Each scene shows the same named points in several views. A view is turned or mirrored, shifted and resized as a whole, has a little noise and may leave points out.

Scene 1
View 1
q_576: [ 20 -49 -39  62  36  -5  -1  -1   4 -25   9  25]
q_291: [-34  -8   4  29  10 -20  29  20  -8 -36  84 -10]
q_368: [ 26 -13 -11  10   4  -3  15 -36 -50  29  11  -4]
q_639: [-30 -24 -10  90   1   5  -5  56  36 -52  34  14]
q_686: [-10  -7  10  77 -10  35   3  31   2   6   0 -11]
q_912: [ 45 -15 -20  23  14  -7 -16 -17 -43  20 -23  39]
q_305: [  0  30  10 -64  -4 -47  40 -39 -84  23  78  -9]
q_70: [ 35  23   2  23  -8   2 -29  31 -36  24 -29  46]
q_991: [  6  30  26  32 -28  25   5  16 -35  42  -3 -20]
q_146: [ -7  34   7 -24  -5 -47  15  16 -48 -15  62  20]
q_872: [-19  20  25  33 -26  11  25  24 -25  12  35 -27]
q_187: [-13 -28 -31  33  24 -39   5  26  10 -60  59  36]
q_381: [ 27  -7 -10  22   4  -7   3 -13 -35  11   3  13]
q_784: [  9 -24 -20  28  19 -18   9  -6 -20 -10  32  16]
View 2
q_639: [ 40  15  42  -5  -8  30 -34   9 -44 -11 -38   8]
q_381: [-10  -5  13 -10  -2 -18 -13 -15 -17 -26  -5  38]
q_686: [ 22 -10  39  -7  -9  10 -37  13 -42 -25 -39  21]
q_305: [-40  17 -19  28  37 -16  13 -24  47 -38 -23  40]
q_187: [ 43  42  22 -10 -21  53  -5 -51 -39  11  -6  31]
q_70: [ -6   6  31  -8 -11 -37 -21  15 -31 -10  16  18]
q_912: [-11  -6  16 -14 -17 -31 -16 -23 -28 -17  17  42]
q_784: [ 10  14  11  -8  -6   8 -11 -31 -16 -16 -10  35]
q_872: [  5  -2  21  12  16  10 -19  12  -4 -39 -50  15]
q_576: [  8  -2  15 -12 -14   7 -18 -28 -29 -15 -10  37]
q_991: [ -7 -17  30   1   9 -22 -31  26 -16 -38 -35  14]
q_146: [-10  40   4  20  24   0   5  -9  17 -15 -13  17]
q_291: [ 24  37   5  11   8  53   3 -49   3 -16 -33  34]
View 3
q_146: [-22  -2  -7 -45  14  -8  28  36 -21  -3  13 -41]
q_912: [-31   1 -17  -8   9 -47 -19   3 -10   0  16  10]
q_305: [-34  17   0 -48   6 -29  -6  44 -20 -18  31 -79]
q_381: [-14 -19 -27 -13  -7 -30  -1  15 -10 -16  16 -12]
q_70: [-15 -37 -34 -15   1 -38   5  10  -7  -9  17  17]
q_991: [  1 -25 -35   7 -24 -17   0   7 -13 -31  14 -25]
q_686: [  8 -16 -24  17 -21   1  16 -17 -12 -11  -9   1]
q_576: [-14   9  -9  -2   3 -17  -1 -13 -12   7  -2   2]
q_368: [-24  16 -14  -8  -5 -36 -25   4 -14 -12  18 -26]
q_639: [ 13 -11 -18  11  -9  18  33 -18 -14  -1 -22   8]
q_872: [  8 -11 -19  -7 -19   2  21   7 -20 -22   4 -39]
q_291: [ -8  19   4 -24   2  21  37   7 -26  11 -10 -34]
q_187: [-14  17   6 -28  22  10  35  -2 -21  32 -17   5]
View 4
q_368: [ 40  -1  12  11  11  -8  -4 -26  15   3  -2   1]
q_146: [-38  18  22  70   5  -5 -21 -48  24  19 -30   8]
q_291: [-59 -21  34  65  28  -8 -30 -16  23  37  20  11]
q_872: [-22 -26  13  42  40 -12 -63 -26   2  -8  -6   6]
q_381: [  7  14  12  16  -1  -6   1  -1  17  -3 -12 -12]
q_70: [-18  27  -6  12 -25 -14 -13  16   5 -36 -36 -26]
q_991: [  2 -15  -3  11  29 -15 -58 -13  -8 -45 -18  -6]
q_576: [-12  -5  16   7   1 -14  -1  18  15  17  20 -11]
q_305: [ 25  16  26  74  24   1  -6 -97  26  29 -35  27]
q_784: [-23   0  25  23   0  -8  -1   4  17  26   8 -10]
View 5
q_784: [  9  -8  33  11   3   0  28  -7  11  21  -5 -40]
q_639: [  1  35 -37  33  -4  56  26  29   0  28  -8 -28]
q_991: [ 30  37  24  14 -34  32 -19   9  51  30 -43  24]
q_368: [ 26 -19  76  -3 -14  -7   0  -7  38  37 -24 -12]
q_146: [ 19  43  26  27 -29 -22  15 -26  28 -14 -15   1]
q_912: [ 27 -49  49  11   4  20   9 -37  30  15 -55 -17]
q_872: [ 16  61  21  17 -33   9   3  25  35  30  -1   5]
q_576: [ 11 -17  28  15   6  19  26  -3   8  32 -19 -34]
q_187: [ -6   4 -13  24  15 -11  58 -13 -23   1  24 -69]
q_686: [ 14  29 -11  24 -10  58   8  34  25  46 -24  -9]
q_291: [ -5  47   8  23 -14 -20  43  17  -3   8  38 -47]
q_381: [ 24 -15  43   6  -5   5   5 -13  22  21 -34 -16]

Which points are out of place in each view (at most two, in the order of its rows)? Write none if all are in place.
view 1 => q_576, q_639
view 2 => q_187, q_291
view 3 => q_381
view 4 => none
view 5 => q_146
